Points, in no order, along strands that fork and pass close to each other.
In the rows, 128 means zero.
Two points are linked if the straight distance between their rows is under 96.7.
Z778: 146  145  118  138  131  165  134  163  122  118  107  99  120  96  106  106  150  137  109  172  128  79  95  141  150  152  122  172  162  141  117  142  166  114  111  134  197  163  84  163  71  138  134  114  158  140  151  113  128  138  168  132  78  91  111  127  124  137  148  128  126  125  138  154  127  150  103  98  115  126  138  140  178  113  148
Z602: 143  120  146  127  117  145  116  154  128  96  135  138  101  171  105  117  156  129  119  126  127  128  130  132  127  146  103  166  129  120  90  117  173  131  100  104  138  118  96  129  81  161  150  162  148  150  129  134  69  98  121  119  138  126  121  119  163  162  114  119  91  123  148  93  153  135  115  104  77  128  136  159  151  119  102
Z474: 137  148  104  144  135  137  137  153  148  115  113  132  118  124  136  116  159  154  161  158  133  162  121  123  151  115  107  154  108  130  143  130  133  126  124  134  133  114  130  129  95  135  136  115  107  119  126  169  102  129  120  127  150  133  93  111  144  136  119  95  104  120  155  104  135  172  110  126  65  149  146  139  118  134  132
Z228: 137  148  115  137  147  134  129  158  146  121  113  124  125  114  141  120  156  143  149  162  133  151  128  132  148  127  94  146  120  132  146  139  133  118  129  141  139  122  125  134  99  131  139  119  105  135  128  161  115  149  126  120  143  129  103  115  143  134  113  101  106  118  141  118  131  161  105  119  73  149  134  130  131  148  134
Z382: 122  109  139  127  141  118  119  104  103  127  130  149  114  160  125  129  100  123  133  80  152  152  135  117  98  123  142  94  134  130  119  113  105  133  144  122  90  121  146  106  188  146  134  122  137  125  111  103  134  122  103  148  154  149  148  150  118  119  131  138  132  150  102  118  123  94  157  156  163  88  134  148  93  124  95
Z262: 146  110  140  118  118  136  119  142  121  91  141  135  101  174  110  121  148  129  118  110  132  123  131  136  115  144  115  156  130  120  91  122  169  138  103  97  132  119  89  130  107  155  152  159  158  151  141  120  77  98  128  122  136  130  131  116  153  163  111  130  92  128  140  96  150  123  122  113  92  125  129  158  152  125  97
Z835: 167  120  127  125  94  132  174  95  131  123  136  127  106  185  104  129  138  143  130  113  143  176  132  98  147  115  151  117  95  140  92  97  137  118  123  69  94  115  126  126  144  150  135  114  142  104  107  138  123  64  107  142  141  133  129  122  137  145  142  114  77  153  136  112  133  139  140  150  135  112  171  171  100  108  69
Z786: 83  133  127  124  118  104  107  139  137  149  124  131  160  105  130  147  131  111  127  131  117  114  144  138  118  115  124  113  98  135  159  126  86  124  139  156  145  114  150  104  156  98  111  134  92  131  117  133  156  174  138  102  149  151  146  126  144  126  118  130  178  97  106  123  106  100  128  134  130  142  94  90  127  148  176
Z466: 108  94  159  123  148  135  66  146  117  137  147  157  165  109  158  122  106  101  126  81  113  120  143  124  108  122  89  110  131  119  154  129  145  151  105  128  157  99  146  102  121  134  129  179  120  161  116  113  106  152  118  124  125  137  188  126  142  116  95  136  145  98  68  124  116  98  144  113  101  150  85  103  147  132  162
Z902: 125  139  133  124  126  115  151  110  132  133  127  144  127  134  130  121  144  143  133  113  125  141  135  123  149  138  142  120  111  122  136  115  100  122  161  142  105  118  146  132  167  129  123  122  117  106  119  125  149  132  100  127  151  125  130  136  112  122  119  127  129  149  128  121  121  102  128  137  144  114  125  126  110  142  115
Z360: 138  143  148  137  100  127  143  113  147  123  117  142  115  169  108  133  125  124  163  100  138  184  146  100  134  119  140  113  99  101  129  112  103  120  138  98  78  109  148  109  177  161  138  108  101  107  92  149  129  99  96  134  160  149  122  144  137  128  103  115  106  165  113  108  111  105  135  155  131  133  131  160  79  119  76
Z9: 106  79  160  127  143  98  92  117  87  138  165  151  163  115  159  128  59  128  107  70  122  128  115  130  86  126  104  106  148  146  117  114  140  148  119  129  118  132  149  98  132  114  114  156  133  154  131  74  102  130  116  139  131  149  162  141  116  108  104  172  137  127  73  130  138  89  149  156  146  112  104  120  119  131  125
Z404: 146  137  145  132  110  128  155  100  141  126  125  139  117  173  114  123  132  138  148  96  135  173  143  99  138  119  148  112  107  120  118  108  109  118  147  98  83  114  137  120  177  155  137  107  118  97  100  139  133  96  95  142  151  140  130  136  127  124  118  114  99  166  120  118  121  105  134  148  143  114  143  162  92  118  76
Z134: 116  132  127  121  127  104  147  109  128  135  132  137  134  125  126  124  136  133  117  119  128  126  128  136  142  142  153  115  117  124  134  116  101  123  145  153  120  129  152  131  167  115  118  127  124  108  128  119  157  149  108  127  146  125  134  132  108  116  129  136  146  134  133  132  128  105  133  136  159  104  124  106  118  145  130
Z464: 120  156  110  119  128  104  171  96  116  145  117  94  119  116  126  137  128  150  120  149  116  130  103  127  163  124  176  123  131  126  99  116  112  118  148  134  83  140  131  153  133  106  102  103  142  80  160  125  163  105  106  132  108  105  92  122  96  111  152  127  121  149  181  182  153  167  137  139  181  107  154  140  130  116  124
Z3: 105  83  148  128  136  82  90  112  94  143  172  139  162  101  151  129  58  133  106  80  131  124  115  122  93  128  105  99  145  157  111  107  136  137  117  134  113  138  153  99  136  91  104  140  131  147  132  72  116  148  124  130  127  166  154  141  107  105  116  179  145  132  71  146  142  78  150  158  163  106  109  113  105  135  131
Z972: 108  138  133  130  131  171  95  166  158  147  105  109  155  92  136  126  137  115  114  176  124  104  139  141  154  126  103  156  164  129  155  170  115  125  127  167  184  129  105  130  90  91  121  106  84  169  144  174  140  181  184  124  118  110  116  114  147  132  143  91  162  83  135  137  109  121  98  95  121  140  123  106  160  152  159
Z84: 104  139  125  117  131  107  140  123  146  138  128  132  143  111  135  127  140  125  113  137  117  116  131  141  139  138  144  119  116  135  141  122  98  118  143  158  135  133  147  133  154  111  119  132  113  127  129  131  159  161  124  119  149  127  135  128  119  128  125  134  154  117  125  128  124  108  125  123  141  114  118  93  128  145  147
Z117: 120  137  112  115  130  133  140  129  139  140  129  104  129  101  135  134  122  124  102  169  115  82  124  149  121  123  154  133  161  138  131  145  120  116  131  146  154  169  123  148  102  105  125  120  130  143  143  133  149  155  151  140  102  107  126  136  113  137  163  132  146  104  140  158  131  133  115  99  156  112  125  83  140  129  163
Z524: 106  76  162  131  140  107  89  125  88  135  156  156  162  122  159  131  63  123  119  60  122  135  125  128  83  122  106  104  145  138  129  119  134  151  119  117  122  113  150  93  135  130  117  164  133  155  124  83  102  127  114  136  142  144  168  142  118  110  99  167  144  122  72  115  129  90  149  152  136  114  103  126  122  124  126
Z190: 82  131  137  138  118  110  89  144  130  153  127  129  174  103  132  148  126  104  128  124  109  114  150  129  113  99  105  112  104  135  170  126  84  130  133  148  153  102  143  92  147  92  115  143  88  134  119  136  149  173  143  100  142  154  155  122  155  122  112  132  184  88  91  124  106  101  134  135  118  155  80  84  128  150  182
Z239: 125  150  138  145  96  112  156  123  141  126  106  154  125  144  112  137  141  130  183  125  138  181  146  97  141  109  136  111  96  76  170  134  87  115  152  117  87  97  156  108  169  143  133  111  75  100  103  155  136  108  92  128  150  149  106  138  144  127  96  107  128  162  129  91  100  129  120  164  119  157  118  137  65  136  105
Z359: 152  118  117  139  86  152  165  128  143  113  128  139  98  188  116  138  149  138  137  136  142  199  134  104  146  122  138  153  85  128  110  105  152  128  109  83  94  114  126  114  123  161  129  125  119  113  114  159  106  70  118  128  164  138  107  117  148  151  139  109  94  132  148  85  133  160  141  151  86  126  172  160  92  116  93
Z119: 104  106  143  116  147  140  78  144  134  140  136  151  169  120  152  133  125  105  123  99  120  123  139  131  114  122  96  118  129  123  159  131  141  144  110  136  160  107  138  110  128  122  138  158  119  157  128  118  117  146  125  110  124  130  178  113  143  113  102  135  140  105  88  129  116  108  137  109  98  156  95  99  158  135  155
Z180: 109  96  133  131  132  88  100  110  105  139  151  142  159  111  144  134  78  133  118  88  142  119  124  125  99  127  128  97  131  150  120  108  121  132  116  143  118  127  163  102  144  94  103  132  126  128  129  82  128  152  122  129  135  157  151  136  108  104  128  173  162  135  88  135  131  81  150  162  158  99  118  107  102  139  135
Z47: 163  124  126  132  84  139  172  108  146  124  130  135  105  190  108  134  144  138  134  124  149  198  137  95  150  118  148  132  85  130  99  98  145  122  117  70  90  113  132  121  143  161  133  116  126  104  108  155  120  65  111  137  156  139  118  113  141  147  143  116  85  142  141  100  129  152  143  152  114  121  180  169  91  110  75
Z324: 90  144  125  116  129  116  122  137  155  143  121  122  146  107  134  135  145  116  119  149  114  119  141  145  137  131  127  113  108  135  153  126  90  115  144  161  144  132  148  128  149  105  117  131  97  141  130  146  158  167  138  108  148  137  130  124  134  134  120  124  162  104  121  125  114  113  114  118  127  133  109  91  132  141  162
Z838: 125  106  143  123  130  133  125  123  120  122  129  143  120  159  141  135  114  114  146  77  122  152  146  125  107  129  131  127  120  119  136  126  126  137  140  118  104  104  126  109  164  147  135  114  133  137  106  121  119  121  112  119  169  137  152  138  133  130  96  127  124  140  95  98  108  103  156  135  130  124  119  151  119  131  98
Z562: 142  128  116  104  148  128  150  109  112  125  148  134  120  124  132  130  130  135  112  129  123  104  118  136  124  136  141  117  133  143  119  124  136  129  141  144  122  145  120  143  138  121  125  125  153  128  137  108  129  127  113  136  126  114  131  133  115  138  137  147  113  135  135  136  131  130  143  129  149  112  129  103  133  142  126
Z188: 155  114  123  123  155  155  90  129  121  115  159  138  121  129  118  122  127  131  108  131  141  85  109  140  96  160  116  143  162  140  93  135  191  147  100  130  155  154  92  139  105  137  144  147  181  151  139  76  96  111  154  131  84  109  144  128  118  133  143  172  131  133  141  140  142  131  128  116  117  140  122  126  170  108  127
Z310: 153  115  125  136  146  113  153  83  99  121  132  137  86  171  113  121  99  135  124  92  132  153  128  109  103  121  142  92  128  136  85  92  117  127  150  106  83  139  133  113  189  147  130  123  152  113  118  99  146  105  102  162  104  141  145  157  118  100  145  133  98  161  128  142  143  116  152  167  184  86  154  166  79  105  85
Z420: 110  126  125  128  137  172  103  163  151  147  115  113  156  97  133  126  138  119  106  168  139  91  127  147  143  125  105  161  167  128  149  160  125  123  124  150  195  137  102  136  82  101  133  118  113  169  146  145  137  169  180  126  103  108  130  111  141  130  158  103  150  90  131  139  116  117  98  95  125  132  118  105  174  148  158
Z81: 116  118  145  139  106  121  116  136  119  127  107  144  112  144  127  145  124  95  167  90  135  171  155  110  111  121  124  120  107  89  163  133  98  134  132  113  96  102  136  99  167  150  141  121  105  136  83  141  120  119  102  113  164  155  133  146  143  141  75  119  141  145  88  79  90  112  149  147  124  146  100  145  88  140  98
Z492: 166  114  117  108  147  134  131  105  98  101  157  139  102  140  115  135  117  124  109  112  122  99  115  132  101  148  122  115  133  147  86  127  156  145  130  123  113  141  97  142  134  137  126  120  177  133  135  88  109  95  134  140  116  123  132  127  126  134  139  156  100  150  140  129  138  134  147  135  150  118  139  133  139  123  110
Z723: 150  146  108  121  148  148  136  131  117  121  131  101  115  106  116  132  128  133  110  166  129  83  104  145  124  148  142  146  151  144  101  143  153  119  116  136  154  156  100  163  93  134  124  119  169  131  138  107  138  120  154  140  92  101  108  148  104  138  159  147  121  141  143  166  131  152  117  101  135  122  129  118  159  118  151
Z900: 121  126  121  130  134  171  110  162  138  142  116  114  146  97  126  119  143  120  106  168  147  83  120  148  142  132  107  167  169  129  146  156  137  124  118  140  201  140  96  140  79  113  139  124  131  165  148  129  138  161  176  127  93  105  124  117  139  131  158  106  143  101  132  143  121  118  103  101  123  127  121  110  182  140  155
Z849: 106  108  143  147  111  117  92  138  108  143  114  141  138  116  144  140  130  89  164  89  135  155  160  118  106  115  101  124  111  91  187  137  97  144  136  135  131  89  139  99  150  130  139  145  105  139  97  136  123  130  112  101  151  153  147  121  155  133  74  118  169  129  81  79  91  120  152  142  111  161  91  126  110  157  130
Z475: 123  156  136  141  100  114  158  111  148  136  116  147  131  142  115  134  151  145  169  125  136  171  144  108  152  123  131  122  93  96  150  127  94  124  164  126  85  106  155  118  170  139  125  108  88  93  112  149  149  115  98  124  150  138  104  132  125  121  110  117  125  165  144  110  108  118  111  158  128  142  130  142  86  135  105
Z614: 151  145  113  133  141  158  134  143  121  120  123  94  113  99  107  123  131  132  110  167  122  78  97  143  131  151  139  161  159  143  96  144  166  118  109  139  171  161  91  162  82  140  123  110  169  135  144  102  138  127  169  142  83  94  113  146  105  135  159  144  127  139  144  168  127  155  113  92  126  125  133  132  169  108  155
Z100: 128  113  146  130  111  131  125  134  126  119  117  140  110  157  137  137  123  105  157  85  126  169  151  115  112  129  118  133  108  103  143  128  122  137  127  111  109  107  123  102  164  150  138  112  119  139  97  137  111  120  108  114  167  141  138  139  137  136  79  115  125  143  92  88  102  115  151  134  117  138  111  157  108  130  95
Z145: 103  123  151  138  123  135  71  143  126  148  122  139  169  101  140  127  139  84  133  112  124  140  151  129  120  111  79  115  115  120  187  140  100  142  119  148  167  95  141  105  137  112  137  160  91  151  127  139  128  156  136  93  133  142  161  109  157  132  84  123  176  104  86  114  106  123  138  123  96  178  80  93  134  151  163
Z797: 117  119  123  126  120  90  127  103  132  140  145  131  150  109  126  131  104  128  102  118  130  103  124  137  115  126  157  100  123  136  126  114  111  128  119  153  132  146  161  125  150  87  99  123  129  118  133  102  151  180  130  132  132  144  139  129  107  105  136  155  165  118  126  146  136  97  144  145  176  98  122  89  114  137  156
Z676: 127  147  136  129  118  116  153  109  140  130  122  146  122  140  125  125  150  146  147  115  131  153  141  117  154  135  136  126  105  115  141  118  102  120  162  131  96  114  146  129  166  136  123  113  107  100  116  136  144  122  97  125  153  130  121  135  116  125  113  120  124  160  130  115  116  109  122  142  135  127  128  137  102  135  106
Z924: 113  157  123  129  106  109  152  118  142  123  125  76  134  93  134  142  105  128  100  169  95  85  127  148  136  116  178  123  170  137  139  151  112  115  134  148  125  188  137  167  114  91  100  118  107  102  156  149  162  165  167  128  95  113  130  138  99  101  192  119  168  93  160  177  150  135  101  102  188  119  127  108  121  112  157
Z512: 133  136  106  117  145  142  138  132  130  137  130  107  126  103  128  133  131  128  108  165  129  86  119  147  122  133  141  141  153  138  126  143  134  116  124  137  153  160  112  151  102  118  133  126  151  144  139  124  142  137  146  133  101  107  118  137  115  143  154  138  129  122  138  155  125  142  117  103  139  117  123  92  152  134  153
Z462: 126  152  117  134  139  120  139  138  166  132  109  120  129  94  136  115  152  139  160  169  126  153  137  128  164  130  114  129  103  129  154  141  97  117  145  148  130  118  157  137  121  116  129  114  84  126  127  174  152  146  120  126  147  125  91  123  127  136  113  96  146  123  147  118  132  153  102  128  87  151  134  121  121  137  145
Z207: 140  147  110  129  146  141  142  147  130  124  118  111  120  115  122  116  149  152  125  157  138  101  115  143  140  140  126  150  146  141  124  138  145  112  123  128  153  139  100  152  87  136  146  132  155  130  129  135  121  130  143  123  111  116  103  127  125  145  136  128  96  132  140  141  129  154  105  108  109  126  136  128  158  141  135
Z973: 121  98  132  110  147  151  83  153  117  118  145  163  137  138  143  122  134  122  124  116  145  101  122  139  101  134  103  122  143  124  129  139  175  153  92  123  157  126  114  124  108  141  158  174  157  164  133  100  97  128  133  122  108  125  163  109  143  144  120  140  116  113  114  122  128  101  128  107  94  152  110  128  181  122  141
Z226: 144  131  118  143  107  145  148  148  136  105  128  138  105  167  125  131  158  147  141  139  128  165  129  124  142  120  111  168  102  132  117  114  150  130  116  106  115  114  115  121  90  152  133  130  127  120  124  156  84  93  123  118  153  141  100  113  153  145  129  104  89  129  158  89  141  166  123  131  69  134  152  155  114  124  111
Z57: 124  107  146  125  131  129  121  120  113  125  132  147  117  169  130  134  102  115  141  75  137  158  140  118  96  121  141  111  130  124  124  121  115  134  139  113  96  111  133  103  173  153  139  115  135  132  104  116  123  116  109  133  171  146  154  147  126  128  109  132  124  146  95  106  113  95  157  145  144  105  127  155  108  124  90
Z908: 122  151  122  132  143  144  116  161  164  137  105  112  137  91  136  117  144  121  135  180  124  133  140  134  158  131  101  139  133  134  151  158  111  115  133  155  159  130  127  140  103  107  131  107  81  149  131  179  145  172  155  128  132  118  101  121  142  136  123  97  140  104  134  139  121  145  95  106  95  142  134  109  142  150  152
Z374: 161  107  131  115  148  146  88  119  115  116  167  152  118  136  121  120  106  122  101  115  137  89  108  137  90  166  110  130  158  147  78  134  201  158  102  127  143  149  95  132  111  141  139  150  184  155  135  69  87  105  153  139  84  119  152  121  116  129  140  178  122  136  139  133  146  124  132  115  125  143  125  132  164  98  121
Z879: 165  111  123  114  146  135  106  106  106  111  168  143  111  136  117  135  100  116  100  110  127  86  113  131  86  162  110  122  143  147  71  130  181  152  125  127  125  147  91  141  125  137  123  129  187  144  137  74  100  93  150  143  99  128  141  124  118  124  143  176  111  146  142  131  141  135  141  127  146  131  135  133  155  108  111
Z163: 144  152  96  145  126  131  174  134  155  122  97  119  103  134  109  103  168  158  139  171  126  142  98  128  164  123  138  157  88  118  138  136  146  122  136  125  133  109  143  142  87  158  124  113  130  83  131  176  108  122  138  146  141  124  76  104  133  129  162  109  96  107  185  107  128  205  116  123  96  142  192  152  134  117  136
Z581: 131  101  132  129  147  112  132  91  98  125  136  150  99  163  121  126  90  127  124  80  150  155  128  113  87  122  138  90  139  140  102  102  117  134  145  119  86  137  149  108  192  141  128  125  149  131  118  89  136  121  105  155  127  155  146  153  116  108  143  144  123  152  112  132  136  103  159  164  181  83  142  154  81  113  89
Z663: 97  82  159  137  138  107  82  134  92  139  142  152  166  118  160  134  80  111  141  62  118  132  140  124  93  123  104  113  130  124  145  119  117  152  126  115  120  97  148  93  142  138  117  169  121  145  115  101  114  134  115  123  152  142  172  140  121  108  96  162  156  118  68  108  118  89  148  143  124  121  91  121  122  130  140
Z289: 111  164  111  122  120  100  158  111  130  135  122  79  131  106  140  140  109  130  110  173  108  108  109  141  158  117  184  120  149  137  112  133  109  115  134  143  99  165  135  164  125  97  102  110  131  84  154  136  174  129  133  124  106  103  104  131  93  96  168  124  139  124  179  197  159  155  119  117  186  116  143  115  129  113  136
Z295: 139  146  141  142  91  128  151  123  154  121  109  148  115  162  107  134  133  120  175  110  142  193  145  96  134  111  142  111  92  88  141  124  99  119  127  98  82  106  146  105  170  156  136  111  92  104  92  161  122  96  96  130  161  152  111  137  145  131  95  111  113  163  119  94  108  122  134  162  119  150  128  152  68  117  87
Z130: 133  142  114  119  130  111  173  86  109  138  120  110  108  134  118  137  135  157  124  128  118  138  108  111  153  123  163  112  119  125  96  104  114  121  154  121  78  134  122  145  153  114  103  98  144  77  157  115  158  97  101  142  100  108  106  128  99  107  144  130  101  160  171  166  143  157  143  148  181  98  157  154  122  112  118
Z500: 112  164  112  124  113  89  160  112  133  122  133  71  134  101  145  151  97  127  107  173  103  101  109  137  147  117  179  107  156  145  107  137  114  110  128  141  94  174  132  169  132  93  89  101  130  83  154  128  181  143  151  122  104  115  119  133  83  83  189  124  146  115  179  204  158  145  112  110  202  113  144  121  125  111  143
Z873: 145  126  116  125  156  150  115  136  124  113  142  124  121  126  113  120  144  135  116  143  145  91  114  147  109  151  122  149  162  132  113  140  169  131  109  129  161  148  90  143  103  135  152  143  173  147  139  96  112  122  149  121  98  112  130  129  125  139  137  147  116  127  137  137  136  137  117  108  112  132  124  125  169  131  132
Z358: 100  86  158  138  141  114  75  138  106  140  141  149  164  108  157  129  93  100  141  66  112  127  144  127  98  122  96  117  125  119  153  120  121  152  119  118  133  92  154  95  135  137  122  176  117  149  112  108  111  138  115  120  141  140  178  133  131  109  93  150  160  107  64  109  115  92  149  130  109  134  82  112  130  130  152
Z110: 143  100  136  109  128  140  97  142  113  94  146  146  107  172  115  114  137  128  117  105  140  107  128  136  103  147  122  140  137  122  91  128  182  150  95  108  141  122  95  125  111  151  158  161  166  158  141  108  79  106  131  129  124  123  144  111  150  161  110  143  103  128  135  103  144  113  129  113  100  132  125  151  163  113  109
Z695: 104  115  145  138  126  124  79  138  118  146  119  138  155  110  145  132  137  89  146  93  124  145  154  129  111  122  91  124  111  110  182  133  110  147  127  143  148  91  143  103  145  121  134  152  108  144  117  130  125  143  121  95  141  147  160  115  155  125  79  124  167  116  85  101  103  120  146  125  100  167  85  110  130  148  148
Z641: 143  146  97  147  130  139  158  143  156  118  110  127  108  132  119  105  169  162  160  163  128  164  109  119  156  113  128  161  92  127  146  133  137  128  132  132  131  109  140  128  92  143  130  109  114  103  128  176  104  122  128  138  151  131  84  107  144  132  141  93  107  112  171  97  130  191  119  130  74  145  172  145  115  124  134
Z377: 133  158  112  114  133  121  162  116  129  146  112  90  126  109  129  127  125  149  117  166  116  104  109  143  166  124  169  134  137  128  122  137  123  112  139  130  121  149  134  161  98  118  119  122  143  96  145  143  154  115  124  140  104  98  87  131  99  130  154  123  121  136  162  175  153  166  118  120  155  126  139  120  140  120  132
Z416: 112  103  126  128  129  92  115  109  114  136  143  146  150  116  133  131  97  132  118  99  143  116  126  130  110  128  144  102  125  141  127  113  116  130  125  150  123  127  165  111  155  97  103  126  126  119  129  90  141  162  122  130  143  147  145  138  110  104  138  164  161  134  104  132  129  86  153  154  163  100  122  101  109  142  140
Z545: 121  158  114  120  126  107  167  107  127  144  121  89  126  111  136  129  123  141  117  159  110  115  110  136  163  129  178  124  140  132  116  126  107  114  141  136  102  152  137  159  126  104  106  119  136  87  156  136  166  121  116  128  109  101  98  127  94  111  149  126  132  133  175  182  157  158  127  125  177  112  143  118  132  120  129
Z980: 120  154  121  134  126  109  147  134  156  133  113  125  134  97  131  122  155  135  165  165  127  154  138  128  166  130  115  123  97  120  162  142  86  115  151  145  122  112  162  130  141  114  127  114  81  124  130  165  160  139  112  121  148  130  91  128  128  136  107  95  159  130  150  109  125  139  102  137  97  157  127  119  109  138  144
Z570: 116  142  119  123  112  128  140  123  136  135  128  90  133  95  136  141  113  122  97  173  102  74  129  150  122  117  166  134  174  137  133  148  122  116  136  148  147  182  131  157  98  97  108  116  117  131  150  143  147  168  166  136  94  107  131  138  105  122  191  126  167  89  146  167  140  127  110  93  175  115  123  97  130  114  173
Z489: 117  152  131  135  130  159  108  164  167  136  99  110  142  84  135  120  138  114  128  188  115  116  145  137  162  129  111  142  146  133  154  172  103  116  133  162  169  129  123  138  92  93  122  103  70  149  137  191  148  180  179  131  125  113  101  120  147  133  130  82  156  94  138  139  115  135  94  101  109  135  134  107  146  151  161
Z402: 112  109  142  147  106  114  106  139  110  133  110  145  121  130  135  145  129  88  171  88  137  168  162  108  107  117  114  118  113  79  180  138  92  134  138  122  110  93  135  97  160  143  146  130  104  141  84  145  120  123  109  108  160  157  134  135  150  142  70  112  152  135  81  71  87  120  149  149  120  153  96  136  92  153  110
Z519: 143  129  138  141  109  145  134  155  130  98  127  137  108  169  115  128  154  132  131  133  124  149  129  128  134  134  98  171  115  120  100  110  160  132  105  101  126  118  102  126  82  158  141  151  133  137  127  147  77  92  122  120  148  136  108  117  163  152  118  108  83  126  155  90  149  153  117  119  67  133  142  158  131  122  108
Z108: 128  152  118  130  146  134  123  156  163  132  111  115  133  94  139  113  151  130  147  176  126  149  134  133  157  131  102  137  118  133  152  149  113  113  133  153  147  123  135  136  107  116  133  110  86  144  129  176  142  157  136  125  139  122  101  123  137  138  111  99  132  115  134  129  126  152  98  118  84  147  131  116  133  146  144
Z238: 115  99  137  107  149  146  85  149  125  128  138  159  151  135  156  131  128  113  127  99  131  118  133  139  106  127  102  123  135  122  146  132  163  150  101  128  153  112  126  117  120  134  148  163  139  161  135  110  105  136  126  120  120  128  169  107  143  130  106  133  117  108  101  119  121  105  134  109  100  158  103  118  168  131  143
Z668: 130  132  118  135  135  172  121  167  130  132  110  106  133  96  115  109  151  127  108  171  145  80  108  146  148  145  109  173  166  131  138  149  149  119  115  138  203  152  88  154  76  126  142  120  144  154  151  123  132  155  172  126  87  102  119  121  135  139  155  113  132  112  133  142  123  132  100  98  115  124  128  124  185  126  150
Z178: 137  158  108  116  134  130  161  127  137  141  102  94  124  103  125  118  127  150  118  176  123  95  113  144  160  129  160  141  136  132  126  145  132  112  137  128  143  146  131  161  80  124  125  120  147  103  138  148  148  121  141  141  97  98  87  131  113  140  154  119  116  137  149  166  141  163  107  108  136  132  147  120  148  118  140
Z75: 156  124  127  130  135  120  166  83  102  123  129  129  97  171  109  119  117  144  127  98  131  150  126  103  121  116  147  97  121  135  91  91  111  121  151  102  87  135  127  120  182  144  130  115  148  98  126  110  144  96  99  160  106  125  141  148  117  106  136  126  91  164  135  143  141  120  152  162  176  95  159  165  88  109  83
Z123: 153  134  120  124  129  117  176  81  110  128  127  123  102  155  109  127  135  157  127  112  121  145  117  105  140  120  151  105  116  129  95  95  118  123  155  105  86  130  121  136  167  130  115  105  144  87  142  113  146  89  96  152  102  113  123  135  111  112  137  127  91  164  154  149  141  140  145  156  175  99  157  163  108  109  97
Z928: 120  155  124  127  106  94  148  109  141  120  138  77  137  99  138  149  99  122  96  168  102  89  120  145  132  114  171  109  169  137  124  148  121  114  131  143  113  187  136  168  127  95  92  109  119  101  154  133  167  164  162  126  100  118  132  138  83  92  193  127  163  96  163  186  153  135  105  104  202  114  132  112  119  113  159
Z93: 164  127  133  126  104  123  177  87  129  130  131  122  108  189  100  125  130  142  134  105  142  175  133  96  134  111  156  106  103  135  86  90  127  113  130  69  93  118  131  119  164  151  141  110  144  96  111  136  133  61  98  151  130  133  135  128  135  130  134  113  75  159  134  124  136  135  143  155  152  108  174  174  94  101  65
Z103: 146  126  111  144  99  150  159  138  146  107  127  142  101  168  126  135  157  147  147  141  132  185  131  113  144  119  124  161  92  127  120  110  145  129  117  100  104  110  125  117  104  149  130  121  116  114  120  160  91  85  118  124  163  139  101  113  146  145  133  101  99  128  152  85  137  169  132  142  71  132  162  154  98  116  105
Z706: 144  142  117  133  147  147  127  148  125  112  130  117  113  127  107  109  157  148  121  149  143  94  114  140  127  147  120  159  153  138  113  138  166  120  112  126  161  145  85  146  88  146  153  141  168  139  133  114  103  122  143  119  103  112  115  128  134  139  134  140  103  130  139  135  138  149  107  106  98  130  134  142  166  134  129
Z165: 128  101  135  111  139  148  84  152  119  109  142  157  117  158  131  119  142  124  125  110  143  103  128  136  98  138  110  131  136  119  110  132  179  153  96  115  150  123  103  125  103  147  160  169  162  166  138  110  80  120  130  121  120  127  149  108  152  160  110  136  110  118  126  107  134  99  129  107  93  144  114  144  176  117  124
Z325: 155  123  113  108  151  130  141  108  105  116  154  136  111  127  126  137  121  131  109  129  122  93  110  134  112  141  132  117  134  144  101  126  150  134  135  138  119  147  110  148  134  127  122  121  168  127  140  94  124  114  126  139  114  120  125  135  117  135  144  155  105  143  143  139  135  136  145  129  154  117  135  113  136  133  125
Z852: 144  152  106  122  142  141  155  140  135  132  103  102  120  103  125  116  142  155  125  171  131  98  113  137  154  137  142  147  137  138  126  146  137  111  127  127  151  141  115  159  75  133  140  126  150  117  128  145  133  129  145  134  103  111  92  128  121  142  143  121  102  136  139  154  128  161  102  111  115  130  145  126  154  129  141
Z764: 88  125  150  139  125  127  76  145  134  149  131  132  182  97  132  136  129  95  122  112  110  117  149  128  118  107  85  112  112  127  174  131  95  138  121  142  163  102  139  97  134  101  122  157  89  144  125  132  136  162  140  99  133  146  166  116  158  118  102  133  177  92  85  130  110  108  135  123  105  160  73  80  139  146  179

A fork is a point with three links, a tip a point with one. Leave the first point through the second and follow the links. Name the first fork or tip that comes.
Z723; Z512 => Z545
Z466; Z358 => Z797
Z879; Z492 => Z562
Z163; Z641 => Z108
Z228; Z474 => Z163
Z262; Z602 => Z93
Z676; Z475 => Z404

Name the points in between on the shortest way along the links from the first point to the second, in order.
Z849; Z838 => Z402, Z81, Z100
Z325; Z706 => Z492, Z879, Z374, Z188, Z873
Z723; Z500 => Z512, Z117, Z570, Z924, Z928
Z108; Z614 => Z908, Z489, Z972, Z420, Z900, Z668, Z778
